Each row is a point on a tangle of strands that fork and nearly touch. The rows are in no order.
In the rows, 128 means zero.
Two points are linked if the straight distance between their rows is under 218. Some points are linked to none.
(704): [114 157 136 102 133 110 104  96 120 101  84 126  71 156 117 125 152 147
 149 132 166  80 113  62 111  84 122 111 112 134 151 114 170 143 137 126
 106 144 160 124  95 140 150  95  92 151 145  74 143 135 148 154 199 128
 138  97 157 125  70 198  82 145 164 143 142 178 134 125]
(629): [ 72 110 130 140 197  69  68 124 127 107  87 102 112 141 119 170 159 130
 192 130 158  35 127  96 124  84 118 117  90 151  67 115 102 109 142 157
 104 166 101 160 128 120 132 185 122 165 190  77 126 100 182 159 163 173
 155 138 121 144  87 120 102 128 137 146 140 163 139  89]
(51): [140 140  67  97 128  75 126 107 156 133  96  91 132 154 190 152 122 123
 105 131 148  69 132 142 172 148 105  76 150 116  60 109 216 137 107 107
 103 171 117 177 163 133 204 111 129 147 134  91 163 147 103 170 183  98
 134 107  99 136 137 110  82 122 147  85 143 125 137 113]
(740): [174 163 149  98 111 174 147 112 127 136 133 121  98 119 175 131  93 121
 117 148 103 157 138 105 163 122 194  75 151 119 128 140 172 151 124 118
 144 134 145  90 134 159 175 129 132  83  97 102 132 131 122  66 166  75
  98  98 124 101 162 203 135 139 111  73 102  90 128 127]
(131): [122 130 149 161 166 117  86 117 105 125 103 121  69  97 101 169 134 104
 187 138 145 105 123 106 133  64 131 110 117 177  81 136  90 193 183 182
 128 138 112 113  73 154 151 185 164 132 152  83  96 121 196  95 155 131
 105 115 128 122 120 130 129 104 116 134 108 145 136  88]
(33): [130 176 129 148 166 114 143  97 144 111  80 145 187 136 116 138 154  75
 170 103 137  95  86 137 106 101  91  77  81 156 112 154 184 104 102 128
 116  91 120 131 117 133 132 132  77 135 201  59 233 111 128 126 174 114
  78 168 135 104  86 146  71 110 108  75 176 124 130 128]
(966): [110 146 144 176 170 147  97 113 105 129  60 132 132  96 138 156 126  82
 200 128 131 124 106 143 158  85 130 104  92 146 103 148  58 157 164 170
 161 122 115 109  93 116 114 138 140 126 165  73 110 101 184  69 120 118
 103 172 107 107 162 117 112 118 129 106 107  86 127  72]
(783): [142 117 133  91 149 167 117  72 152  95 206  99 120 114 116 165  98 137
 111 124 122 140 146 154 113  54 154 130 159 118 142 130 116 175 177 110
 153 110 131 136  85 102 119 113  82 115 101 150  87 130 152  79 145  82
 123  87  66 108 201 104 169 115 128 150  91 156  98 176]
(729): [135  80 116 187 132 196 104 128 137 108  51 130 116 158  59 141 115 158
 153 148 130 136 161 103  97 111 113 109 140 131 101 163  47 174 175 167
 160  88 158  90  51 110 133 181 158 167 144 144  81 140 141 109 155  78
  99 133  84  96 110 109 148 120 108 139 154 157 171 143]
(216): [129 102 133  75 145 133 139 144 164 136 205  84 109 102 131 134  69 165
  94 137 124 145 191 122 116 107 114 151 207 121  98 126 137 160 136 130
 103 155 110 161 107 134 162 140 156 145 100 197  81 130 132 121 163 102
 143  85  90 153 169  91 161 147 143 132 123 149 126 170]
(640): [119 129 164 176 129 135 122 117  98 100 122 175 143 136  67  97 172 164
 182 132 125 162  99  90  78 109 110 156  79 129 158 137  99  96 133 152
 138  83 151 107  78 143  67 143  88 132 141 135 140 117 129 135 122 141
 108 147 170  93  68 180 153  94 104 177 157 199 138 141]
(671): [132 109 106 117 188  85  45 105 109 102 186  97  74 146  97 157 157  84
 164 127 127  49 113 147 130  73 131 147 119 176  93  96 107 172 201 152
 120 140  96 137 116 138 145 164  83 127 155  91 112 142 165 160 158 183
 131  85  89 159 133 115  99  84 121 146  86 139 138 114]
(591): [105 128 113 151 150  34 125 122 103 126 127 135 144  95 185 183 146  99
 113 133 157 110 102 146 165 119 141 149  90 138 101 118 108  82 140 117
 140 153  81 171 147 107  86 118 192 146 149 110 114  93 172 129 100 166
 165 182 129 130 179 105 120 103 139 144 109 101  89  47]
(647): [141  72 165 174 113 128 164 135 167 115  78 195 151 118 108 134 128 199
 102  99 132 127  68 119  77 121 137 159  77 110 172 148 125  67 119  88
 143 106 134 129  66  74 111  64 147 146 121 172 158 129  86 127  78 138
 120 146 130 132  98  91 193  93 121 165 173 155  98 186]
(889): [108 121 132  51 118 134 134 152 151 129 121  89  80 173 127  97 111 187
  76 137 156  87 185 105 127 137 137 153 170  94 150 110 100 157 170 128
 128 159 141 146 133 105 115 133 144 136 107 128  97 129 120 163 138 165
 195  97 162 150 107 164  91 180 194 128 132 134 146 132]
(673): [122  65 177 178  84 179 134 149 129 154  92 179 126 135 116 100 117 151
 105 123 101 192 110 112 117 144 110 148 131 114 155 133 176  94  72 111
 135 109 135 110 102 118 173 102 171 151  83 186 108 152  93 143  92  70
 121 158  89 147 137  85 181 131 109 115 137  91 134 173]
(12): [109 131 162 122 169 157 164 145 154 139  83 135 163  89 164 128  89 186
 111 127 121 157 146 122 163 148 111  86 141  89 133 158 130  57  81 116
 137 160 113 143 104 134 143  73 143 138 132 120 158 108  86  52 158 111
 119 121  85  88 127 142 155 146 128  91 165 111 124 165]
(484): [ 87 171  98 122 145 101  69 113  86 130 209  99 172 125 138 115 170 115
 154 103 130 138 141 176 122 155 117 108 133 154  76 111 116 144 114 168
 102 139  93 135 165 165 143 174  40  53 163 124 151 124 125  95 120 173
  97 110 140 128  61 120 109 102 126 114 114 169 141 118]
(515): [118 138 108  91  88 133 141 126 118 126 112 109 190 156 144  84 156 122
 112 122 135  94 136 149 130 200 138 130 158 111 139  96 121 122 124 128
 110 168 166 129 198 137  97 129  74  82 108 143 147 125  80 175  76 153
 147 106 180 145  80 116  87 143 155 138 158 136 140 118]
(49): [108 118 163 105 140 128 157 156 133 106  81 134 152 129 134 126 124 172
 141 126 120 144 153  98 140 167 110 145 168  78 130 126  89  57 128 148
 132 160 174 136 141 133  37 129 128 127 118 151 118 105 127 117  90 169
 169 151 140 107  90 146 147 155 156 158 157 151 122 160]
(779): [116  83 131 194 126 134 133 117 130 122 101 153 184 135 123 149 135 113
 155 123 111 136  99 136 102 130  96 130  94 151  94 143 105 125 128 132
 134  93  96 128 118 102  97 152 137 146 149 135 130 124 123 128  98 117
 114 181 116 125 132  91 145 104  93 127 146 130 116 117]
(598): [ 98 166 145 142 182 138 130 113 136 135 110 122 193 110 107 123 143  99
 193  95 107 139 124 138 115 135  57  82 114 143 112 146 172  79  65 155
 111 109 108 127 112 160 153 104  54 118 195  91 221 123 125  91 174 112
  82 142  99 100  96 127  96 162 119  76 151 122 145 166]
(145): [100 133 156 158 155 124 123 102 121  97  99 161 143 135  80 105 172 179
 166 138 164 108 120  84  83 107  96 115  85 133 114 139 114  84 134 153
 106 135 140 132  79 119 123 148  90 157 161 109 172 119 119 141 166 135
 102 128 171  98  39 164 145 109  98 157 189 205 154 145]
(890): [ 94 170 135 122 142 107 105 138 103 141 100 136  75 129 111  70 162 164
 130 129 161 126 111  78 131 143 120 121 106 116 153 114 149  87  93 139
 108 156 152 125 126 152 170  93  83 131 130  79 167 137 114 140 170 158
 132 112 186 119  42 213  91 162 160 123 156 154 154 125]
(272): [144 177 120  20 123  79 141 120 126 113 234  86 144 125 163 161 146  84
 133 111 135 139 143 183 164 124 148 164 178 113 121 110 115 134 171 127
 124 124 124 143 173 141  38 151  73  48 119 118 102 127 169 116 116 171
 150  96 121 117 183 139  80 104 146 132  80 142 105 113]
(284): [143 127 161 135 100 130 132 102 110 101 136 177 130 133  91 137 159 116
 166 111 120 148  72  92  71  73 148 159 109 129 199 111 120 119 144 120
 139  97 164 116 102 134  55  94  98 124 128 140 118 109 157 154  84 138
 137 145 149 123 118 142 155 127 138 198  97 169  92 144]
(574): [146 157 136 138 147  98 187 115 158 120  58 146 208 118 162 177 124 107
 141  96 137  88  89 155 113 108 100  77  72 132  98 177 157 100 113 107
 144  91 103 145 131  98  97 111 123 139 193  70 206 100 113  93 142 121
 105 182 116  90 127 122  91  82 110  91 188  97 119 105]
(76): [127  92 130 141  76 184 138 138 137 142 120 123 138 139 123 109 105 148
  97 117 120 153 125 127 108 129 109 126 129 151 146 151 155 164 101  99
 127 106 110 123 110 118 198 112 163 152 102 166  93 138 105 141 124  69
 115 125 116 164 146  86 133 124 132 109 134 108 138 142]
(987): [161 126 153  69  80 148 165 142 147 146 125 124  91 140 129 106  89 154
  74 140 129 102 139 108 131 134 178 144 165 109 193 111 127 151 156 104
 148 151 161 134 166 120 125 113 174 124  84 134 120 117 103 150  85 141
 174 113 164 151 129 154 119 172 155 127  96  92 121 126]
(346): [181 154 126  93 126 154 143  99 132 122 137 120 132 147 148 107 127 122
 124 133 103 110 136 143 151 161 154 124 145  78 161  98 127 107 150 103
 143 122 182 109 162 109  88 108  75 104 103 109 156 139  83 110 107 135
 137 131  95 100 156 176 142 131 123 127  96 123 122 167]
(524): [132 135  99 111  85  37 151 156 102 127 150 141 150 121 178 140 165  99
  91 124 134 140 107 149 158 182 154 182 112 116 160 101 133  68 128  93
 151 126 121 150 170 122  42  87 176 103 142 135  94 115 149 156  80 176
 160 170 161 153 175 121 108 115 154 164 101 103  93  60]
(197): [ 61 120 110  86 157 174 118 153 157 131 116  79 177 121 160 118 105 189
  77 102 164 120 159 147 139 134 117  97 191 109 127 143  66 125 135 141
 116 190  90 170 132 115 131 110 125 130 140 153 105  80 137 112 127 153
 166 102 136 143 101  78 101 148 190 128 179 127 125 117]
(299): [104 114 106 130 157 183  80 122 150 145  44  71 121 145 146 122 102 160
 127 122 147  74 159 129 151 128 116  72 155 129  87 137 100 170 150 146
 128 173 114 153 131 112 209 146 155 153 136  98 130 119 128 107 162 106
 142 111  93 141 114  85  97 143 161  84 144  95 161 120]
(445): [115 136 150 155 170 176  92  92 119 135 103 133 102 112 136 127 125 147
 106 152 148  91 145 143 167 118 170 101 124 114 122 106  46 130 191 139
 142 171 121 129 127  91 138 165 120 131 121  82 132 107 100  74 114 147
 161 130 116  96 119 158 159 127 112 127 116 125 125 111]
(690): [168 143 122  98 101 122 160 136 119 113  96 125 156 171 134 121 140  95
 143 128 122  89 120 141 126 172 143 139 134  88 145 107 117 120 159 118
 144 117 184 117 201 105  37 140  95 106 120 110 158 134 105 148  65 170
 153 157 130 121 128 153 104 116 131 127 111 114 118 135]
(289): [164 167 135 123 142 111 121 153 113 142 171 143  89 110  88  88 128 108
 118 154 125 142 145  99 125 134 139 120 135 161 121 128 158 137 114 156
  87 140 138 113 151 174 175 178 133 131 107 122 188 146 102 121 162 149
 115 104 190 126  68 178 138 139  88  97 131 132 161 142]
(1038): [ 96 102 165 144 160 153 141 161 144 123 100 143 110 117  93  88 109 204
 123 122 123 147 156 101 122 145 115 161 151  74 174 131  87  50 111 145
 140 160 153 140  95 121 105  92 128 177 121 184 119 115 125 138 115 161
 174 137 112 127  95 128 175 170 160 168 164 151 132 185]
(819): [115 133 139  98 152 134 124 116 143 108  85  96 124 143 134 149 125 122
 176 108 135 100 132  96 126 105 103 112 148 121 121 125 141 130 132 133
 122 134 153 139 112 141 111 105 105 148 146  97 122 118 161 132 164 123
 136 122 112 126 130 138  94 144 169 131 128 145 125 138]
(810): [129 123 181 143 145 104 150 161 142 143 140 130 134  95  89  81 139 154
 105 121 159  80 116 108  98 121 113 146 108 135 158 123 121  92  94 144
  92 181 116 156 130 119 157 125 131 192 130 156 204 110 103 164 106 173
 155 125 192 149  70 105 155 167 120 152 165 122 150 146]
(474): [140  87 121 147 171 157 114  88 167  71 132 119 159 156  75 176 119 127
 163 122 129  88 148 121  78  64 113 126 141 144 107 126  72 145 189 157
 129  98 129 134  81  93  74 176  76 150 156 137 138 118 156 122 124 119
 128 132  79 101 132  78 163  98 110 165 132 167 124 178]
(495): [142 151 109  79 123 115 130 113 144 145 122  98  92 154 186 113 112 151
 105 150 125 104 160 123 178 173 133  96 168  85 112  96 190 122 111 102
 117 171 155 144 158 142 183  97 122 132 100 108 136 155  91 152 178 100
 147 101  97 130 148 151 105 151 157  92 123 118 146 130]
(678): [115 123 113 151 140 203  81  98 104 116  68 115 150 145 133 146 135  82
 193 121 108 141 111 134 153  98 127  92 133 133 143 136  56 160 161 166
 168 112 149  92  99 124  80 112  95  97 150 102  85 111 192  95 109  97
 121 165  83 116 166  87 106 139 170 114  92 105 127 112]
(426): [166  90 133 186 145 177 102  76 136  86  68 157 130 165  47 159 139 129
 165 144 138  91 116  97  86  66 135 123 116 134 137 126  69 172 195 159
 176  83 174  97  57  97  92 179 106 145 147 113 114 137 140 124 124  90
 112 147  87 101 113 115 162 116  99 157 117 167 147 158]
(835): [ 88 107 174 173 123 108 153 164 138 168 175 163 191  56 145 108 130 102
 114 131  93 204 105 159 159 126  91 143 112 155 152 126 194  65  15 120
 125 150  73 111 150 170 151  58 128 107 129 178 169 121 130 124  73 101
 122 147 110 130 158  53 182 173 110 119 138  78  96 168]
(536): [130 124 130 174 111 154 105 148  77 140 105 145  65 133 120 132 124 119
 181 149  90 181 133 111 144 157 130 163 130 108 130 135 100 140 132 146
 157  86 151  95 101 141 104 142 180 131 112 124  45 166 159 115 134 117
 110 145 104 117 166 170 138 138 125 117  85 115 139  95]
(88): [143 166  81  73 105  75 124 147 120 158 177  98  66 160 163  72 142 136
  79 144 130 120 167 146 165 197 146 148 156  92 134  85 176 122 108  83
 115 138 142 131 169 143 158  90 112  95 115 102 132 165  95 187 183 148
 148  90 132 152 145 172  72 154 174 108 109 123 161 102]
(887): [143 141 128 110 102 151 123 119  90 121 121 146  77 137 142 146 128 109
 169 137  97 166 134 125 151 143 154 166 137  85 170 118  97 132 164 126
 169  96 184  93 132 126  41  99 151  96 112 110  48 150 167 109 108 124
 136 145  98 129 194 166 129 146 154 140  59  97 114 106]
(86): [187 115  79 142  75  58 164 142 131 126 181 164 111 141 127 168 129  76
 109 126  94 165 102 137 106 142 140 167 110 147 124 129 201 138 107  96
 117  60 125 109 159 139  96 136 157 127 117 179 126 155 128 189 101 121
 118 157 144 146 165 126 161  94  97 166 111 142 106 120]
(485): [101  84 109 134 179 124  95  76 151  81 196 108 142 124 115 178 123 147
 131 117 131 140 165 149 105  82 102 142 132 127  78 131  98 128 160 127
 116 100  97 144  74  91 107 138  66 144 135 169  97 133 158 117 154  99
 124 119  61 109 167  88 167  83 126 176 134 201 106 155]
(641): [140 104 158 123 133 131 130 169 133 138 126 132 103 126  73  96 124 180
  88 140 183  79 139  96  75  98 126 148 108 148 163 151  83 151 138 140
 109 149 113 138 117  94 157 176 177 193 117 144 144 117 102 136 132 168
 149 106 214 149  66 137 123 156 114 135 148 134 163 126]
(17): [135 124 123 203 153 108 108 115 105 129 173 175 134 106  95 147 143  77
 163 151 106 146 108 140 123 107 120 125  83 175 100 127 115 150 135 161
 118  88  82 117 122 138 128 205 130 130 148 115 145 135 130 123 118 141
  98 158 136 107 115 130 155  91  52 130 108 126 115 110]
(669): [116 179 140 139 145  98 116 171  88 156 123 142 140  95 120  99 154 105
 127 121 136 152 108 118 147 162 135 108 116 147 118 134 132 103  82 155
 108 134 118 128 169 176 151 153 119 107 141  95 186 121 112 107 130 169
 113 139 189 113  54 187  97 144 126  96 140 121 138 100]
(364): [ 63  94 143 135 107 108 146 142 151 150 192 135 215  87 153 129 131 125
 112 113 110 200 117 168 128 142  87 154 128 160 139 124 150  98  55 115
 119 136  79 125 145 147 103  78 108  93 123 194 118 113 145 131  67 114
 130 121 137 145 158  33 148 150 136 150 159 116  96 145]
(765): [108 119 156 131 116 128 133 101 119 126 195 159 129  87 156 167 128 111
 111 118 107 197  91 136 114  66 153 149 101 140 165 134 166 120 106  84
 142  87 107 113 100 122 126  55 130 114 120 149  77 123 163  91 118  68
 106 135  95 127 205 111 180 115 124 151  88 113  71 143]
(600): [192 149 127 116 133  96 202 148 175 138  33 133 153 115 150 183  97 104
 165 116 116 103 123 129 114 127 114  85  96 106  77 178 164 124 123 124
 150  79 155 129 143 104 111 136 187 148 154  81 187 133 124  83 134 107
 101 161 114  94 165 146 125 103  97  74 150  73 138 137]
(34): [ 97 134 110 146 182  46 122 147 134 123 101 109 141 120 153 184 136 120
 151 121 167  59 119 151 129  96 122 145  63 135  75 143  77 112 141 121
 134 127  80 168 133  85 106 162 159 170 188  82 114  91 173 129 135 174
 148 168 129 130 147 117  94  88 129 139 149 109 120  55]
(382): [100 137 161 116 165 165 160 137 148 129  72 134 199 101 140 113 114 148
 167 100 114 149 109 117 139 140  75  88 136 104 137 152 164  61  53 133
 125 151 130 141 114 145 142  61  90 124 167 104 184 112 103  98 160 100
 109 134 105 101 106 114 110 172 145  92 171 110 136 172]
(781): [104 137 136  85 161 163 145 128 165 126 119  98 162  94 172 136  85 193
  77 102 151 128 140 148 153 101 142  92 149  96 145 153  94 101 141  94
 140 165 100 165 106  96 126  76 123 130 129 112 136  86 115  61 141 128
 156 113 110 106 148 130 129 132 164 127 147 116 105 144]
(1025): [174 154  74 123 108  87 115 147 106 149 177 126  67 170 129  83 145  83
  91 155 104 106 137 154 164 188 155 153 116 116 149  94 174 129 110  85
 115 113 134 121 185 143 151 112 130 127 116 124 161 162 102 204 143 152
 145 127 103 160 155 146  97 130 125 136  97  99 144 108]
(318): [149 148  80 129  79 170  91 118  80 136 149 113  73 170 131 102 140 114
 119 149 125 128 133 146 138 157 160 138 136 148 119 123  96 214 176 134
 131 106 132  83 138 142 132 171 122  71  96 120  73 163 109 127 126 142
 101  93 154 145 118 166 103  95 116 102 105 125 143  89]
(933): [110 169 101  82  78 131 132 115 114 128 154 111 147 134 160 108 153 101
 115 114 142 135 112 146 137 150 156 128 144 143 158 101 138 142 126 106
 115 142 143 113 176 148 111 109  82  66 119 113 115 114 118 158 119 141
 136  88 179 151 108 153  74 125 153 148 133 144 119  91]
(280): [145 153  57 120 124 129  99 139 103 141 189  81 135 158 132 114 138  98
 109 118 135  95 140 203 129 156 144 139 110 146 109 134  75 212 169 122
 136  90  89 126 152 101 141 160  99  87 136 113 102 155 104 129 131 170
 108 115 137 149 151 132  78  71 118  92 104  97 139  96]
(82): [163 179 121  95 156  96 111 154 131 146 135 122  48 128 106 110 129 119
 115 146 144 115 153  92 135 110 155 103 123 162 117 135 144 151 135 128
 101 131 144  98 133 153 196 160 134 133 125  54 179 161 120  88 210 139
 107  90 176 114  80 225  90 130 110  64 134 117 168 130]
(985): [187 113 111 120  65  94 167 154 133 139 134 146 114 157 126 137 110 100
 128 132  87 155 132 103 108 187 122 158 161 116 115 122 196 138  94 117
 118  98 171 111 169 153 114 144 170 133  87 184 113 166 105 172 106 110
 121 133 135 146 157 127 152 139 110 121 122 122 128 138]
(1024): [148 112 126  87 141  77 179 167 171 124 197 103 132 120  92 136 101 178
 105  97 152 127 156 131  55 113  91 173 121 120 138 145 137 118 104 101
  97 101 123 161  95  96 132 104 134 186 135 184 128 132 118 149 160 146
 132 104 150 146 138 117 143 123 132 163 150 151 135 173]
(6): [124  80 138 175 126 199 104 106 129 115  74 135  77 134  93 129 103 167
  71 162 157  79 153 122 134 102 162 133 138 109 142 125  40 163 211 145
 163 162 138 130 107  76 147 180 169 159  97 141  91 126 109 117  85 120
 169 123 116 121 111 108 168 133 119 155 108 132 134 118]
(543): [163 163 137 137 154 125 135  99 121 127 160 146 133  95 143 135 133  88
  95 155 126 117 114 167 168 112 179 108 112 118 139 104 118 119 156 109
 129 137 122 131 158 109 112 145 106 116 116 100 175 113 100  89 102 150
 136 148 123  93 143 163 167 107  85 126  98 111 103 128]
(481): [137 128 146 195 160 105 109 144 110 140 164 178 102 105  49  99 153  94
 157 149 121 146 111 113 104 110 113 142  81 175 132 120 140 107 103 165
 102 112 107 129 124 156 171 195 150 167 141 129 186 138 129 150 132 152
 106 135 167 125  74 140 157 128  56 134 130 135 150 144]
(542): [144 106  72 171  86 120 104 133  85 151 166 131 116 172 124  88 152  72
  99 150 118 106 116 170 153 191 140 154 114 148 135  99 139 150 121 113
 117 121  97 124 184 129 162 144 139 128 112 150 126 151 100 214  92 147
 140 147 119 178 145  88 115 118 104 131  89  95 128  94]
(503): [ 93 166 115  63 151  86 113 110 118 118 214  81 195 118 170 161 153  87
 163 103 122 151 152 181 149 147 106 136 167 133  84 121 104 127 130 154
 112 132 109 136 179 166  60 179  50  46 137 134 103 122 165  90 108 168
 121 100 113 111 131 103  87 110 149 122 102 156 116 105]
(557): [ 88  71 104 135 127 144 129 156 144 125 151 123 171 136 122 128 118 131
 148 107  81 194 140 146 114 169  87 162 152 128 142 128 115  93  92 122
 138 100 117 127 132 113  81  83 127 132 137 190  80 133 157 146  96 116
 146 166  83 150 182  45 137 158 157 144 125 109 113 167]
(909): [183 152 128 111 125 100 193  93 160 124  86 132 164 100 199 205  95 112
 126 124 111 149 136 134 148 111 140  57 128 111  50 181 197 126 139 121
 144 103 133 113 119 123 134 123 159 109 131 107 174 131 116  65 153  49
  74 137 109  72 185 148 164  90  82  77 148 108 113 126]
(407): [137 123 179 182 107 118 158 169 138 168 133 181 128  96 115  85 123 112
 113 122  86 174  95 123 147 163 117 153 108 107 172 120 194  41  31 123
 128 139 135 120 132 157 172  73 142 154 111 175 184 142  99 166  99 122
 126 161 118 129 133 105 180 153 109 122 142  83 129 170]
(514): [140 103 121 134  60  90 156 153 110 143 159 172 128 128 145 102 144 123
  80 135 117 159 102 144 149 199 164 181 122 100 190  97 147  82 115  88
 150 133 147 123 167 131  83  89 169 102 100 176 102 135 108 177  54 161
 146 145 161 164 155 109 145 127 132 174 111 117  98 106]
(38): [ 82 112 167 166 164 105  90 139 110 132  62 128 101 111 116 151 147 126
 189 138 155 101 114  59 122 102 105 114 118 164  71 132 131 124 123 175
 105 163 104 142 108 162 160 168 186 168 157  97 126 104 185 132 157 143
 123 134 145 132  70 132 118 146 128 135 136 167 134  78]
(848): [131 117  78 165  65 116 120 141  82 153 205 154 103 131 117 123 149  61
 130 155  91 195 107 150 144 154 139 164 118 177 137 119 179 176  95 127
 115  90  95  97 166 171 131 161 147  95 105 176  93 162 143 189  96 127
 108 131 148 170 140 114 121 116 101 142  87 116 119  90]
(995): [148 168 131 117  75 202 122 105  98 137 103 131 107 145 151 101 120 120
 111 152 118 152 115 125 158 145 188  91 140 126 149 132 104 183 157 132
 153 130 155  76 140 145 137 145 110  57  83  91 111 134 100  94 112 104
 118 103 155 109 119 200 116 123 118  90 109 107 135 100]
(133): [121  86  86 108 127 173 116 119 142 118 122  97 126 177 147 124 108 135
 151 118  72 152 175 140 142 171  96 134 179  87 130 116 147 114 126 115
 145 116 168 125 143 120 104  81 123 135 118 166  74 159 141 152 139  81
 142 153  29 144 205  67 124 152 175 127 113 117 124 171]
(782): [106 122 123  80 107 115 152 166 134 123 147 102 107 151 104  87 126 185
 115 105 152 125 149  99  86 147  98 175 137 109 169 130 128 131 117 112
 114 130 150 149 107 123 108 101 135 147 128 171  78 127 128 190 141 158
 145 108 195 167 106 145 102 159 180 162 149 162 141 137]
(414): [128 109 140 201 108 187  85 137 100 144  62 140  59 145  79 110 123 139
 138 155 134 144 126 103 118 119 129 131 110 136 131 149  77 186 147 151
 166  96 144  96  65 124 190 168 190 157 115 116  63 155 146 107 160  82
 107 125 103 123 121 143 134 120 114 118 112 117 169  97]
(586): [113 135  59 132 122 128  70 109 111 136 223  94 142 153 129 105 144 117
 123 121 115 139 150 190 119 156 102 118 123 164  66 122 136 194 127 128
 109 108  78 120 139 140 187 160  69  72 127 147 107 162 107 123 140 133
  83  94 101 146 125 102 119  92  99 100 128 156 143 139]
(171): [112 113 192 153 139 134 134 157 132 151 128 161 105  93 126  99 123 147
 111 131 115 144 110 114 148 146 136 162 130  95 194 100 125  42  86 114
 141 172 132 147 124 135 134  59 159 156 107 154 146 112 124 136  93 152
 166 147 115 137 132 107 171 168 139 154 110 102 109 157]
(847): [132 121 102 132 126 131 137 114 160 140  52 102 119 136 158 148 104 140
 117 129 145  80 137 124 135 122  96  82 111 144  76 151 200 157 115 108
 115 143 108 157 125 112 237 130 180 175 137  91 147 144 104 135 187  72
 112 122  99 142 144 108  98 107 120  77 158  97 153 124]
(535): [ 95 112 140 146 146 103 137 112 134 104 113 134 158 132 112 104 163 166
 139 124 159  84 113 102 101 121 102 132 109 131 112 116 153  83 105 140
  87 175 121 170 119 120 144 118  89 171 141 142 173 110 121 192 129 146
 147 132 165 140  73 106 148 137 133 170 173 173 136 140]
(348): [147 164 123  80 113 112 135 113  96 127 207 135 104 107 154 161 139  80
 140 134 112 164 128 153 160 116 172 168 143 124 161 101 112 138 165 117
 138 106 135 115 147 130  42 119 120  76 115 110  71 128 172 112 101 150
 135 129 125 128 195 156 128 121 138 153  56 114  89  96]
(561): [ 71 109 108 153 154 216  73 137 133 128  80 102 158 128 115 101 112 176
 117 115 150 141 146 129 125 118 117  75 170 139 109 141  70 151 125 165
 116 162  92 136  98 124 191 127 125 146 150 142 117  97 140  91 150 112
 133 116  94 137  85  63 128 154 161 111 158 136 142 135]
(362): [121 122 123  82 127 172 141 113 167 127 225  89 169 115 143 149  87 136
 112 129 108 172 160 161 115  81 124 113 166 140 106 151 135 193 125 113
 127 115  93 127 115 133 149 130 109  95 105 174  92 127 142  61 144  75
  99  76  91 121 195  88 156 125 111 110 114 131 108 180]
(917): [120 112 159 104 115 128 132 106 139 100  95 131 131 130 150 161 130 111
 165 108 121 121 102  92 113  87 136 136 144 121 165 110 147  95 140 117
 133 147 162 135 133 132  65  69 139 137 126 128 115  99 178 142  98 114
 159 156 114 140 153  99 128 166 173 168 100 137  85 137]
(798): [129 157 153  91  79 140 162 136 126 136 125 145 141 104 158 110 124 126
  67 118 147 142  83 126 143 121 190 121 125 137 194 124 133 125 118  95
 131 158 134 116 155 142 117  92 134  89  99 121 136  88 109 127  85 147
 148 113 211 140  97 168 105 123 140 147 140 125  96 105]
(408): [127 103 127 127  65 154 169 153 135 139  77 120 179 132 145 155 110 118
 139 105 125 146 109 127 100 145 102 116 130 158 109 169 125 169 117 133
 134 114 128 122 141 131 108 130 183 130 120 152 108 118 132 129  89  99
 101 142 161 145 130  89 107 122 118 106 152 113 127 101]
(650): [194 151 123  91 106 112 177  99 151 122 142 113 104  96 195 178  76 114
  84 140 131 132 143 131 156  86 196  85 138 126  74 158 193 178 151 101
 147 127 128 124 126 129 182 136 161 103  90 128 135 139 128  71 163  53
 100  97 120 111 191 174 162  83  98  93 119 115 110 120]
(955): [159 115 110 110  59  93 166 153 121 140 200 130 133 135 125  84 126 138
  88 138 110 152 149 144 121 203 120 181 152 112 146 107 167 127  96 124
 108 128 159 120 164 145 118 141 130 111  84 207 106 150  81 196  79 146
 128 108 179 163 135 108 148 142 122 155 140 147 145 133]
(505): [151 166 115 137 147  85 138 140 145 138  78 142  83 130 118 143 127 114
 124 142 153 102 130  94 123 122 119  90  88 153  87 155 188 134 111 116
 103 115 136 125 122 135 200 146 177 173 157  67 171 150 117 120 218 105
  82 125 152 110 100 189  95 116  92  88 172 117 152 120]
(720): [138  92 159 172 123 181 106 133 112 124 121 164  71 134  49  86 123 179
  84 163 151 117 141 102 101 104 141 155 129 127 193 129  57 153 161 150
 150 139 146 124  90 101 154 179 164 171  86 164 100 128 102 140  99 139
 150 111 159 127  75 135 165 153 106 164 102 140 154 146]

Follow the links from the first point to the second, and from the first to the third. Name the last point that the two ways share.
(779); (382); (955) | (847)
(740); (848); (1038) | (847)
(364); (890); (955) | (289)
(76); (640); (88) | (289)

A fork is a point with three links. Follow the links from the first point to the second and name the forks in between, in order.
(82); (557) | (289) > (407)
(1025); (515) | (847) > (289)
(34); (299) | (847)
(810); (561) | (289) > (847)
(987); (505) | (289)
(197); (1038) | (847) > (289) > (407)

A fork is a point with three links, a tip a point with one. Leave the first point through the second and follow the links. Name the first fork or tip that comes.
(445); (543) | (1024)
(145); (640) | (289)
(542); (848) | (678)
(484); (503) | (216)
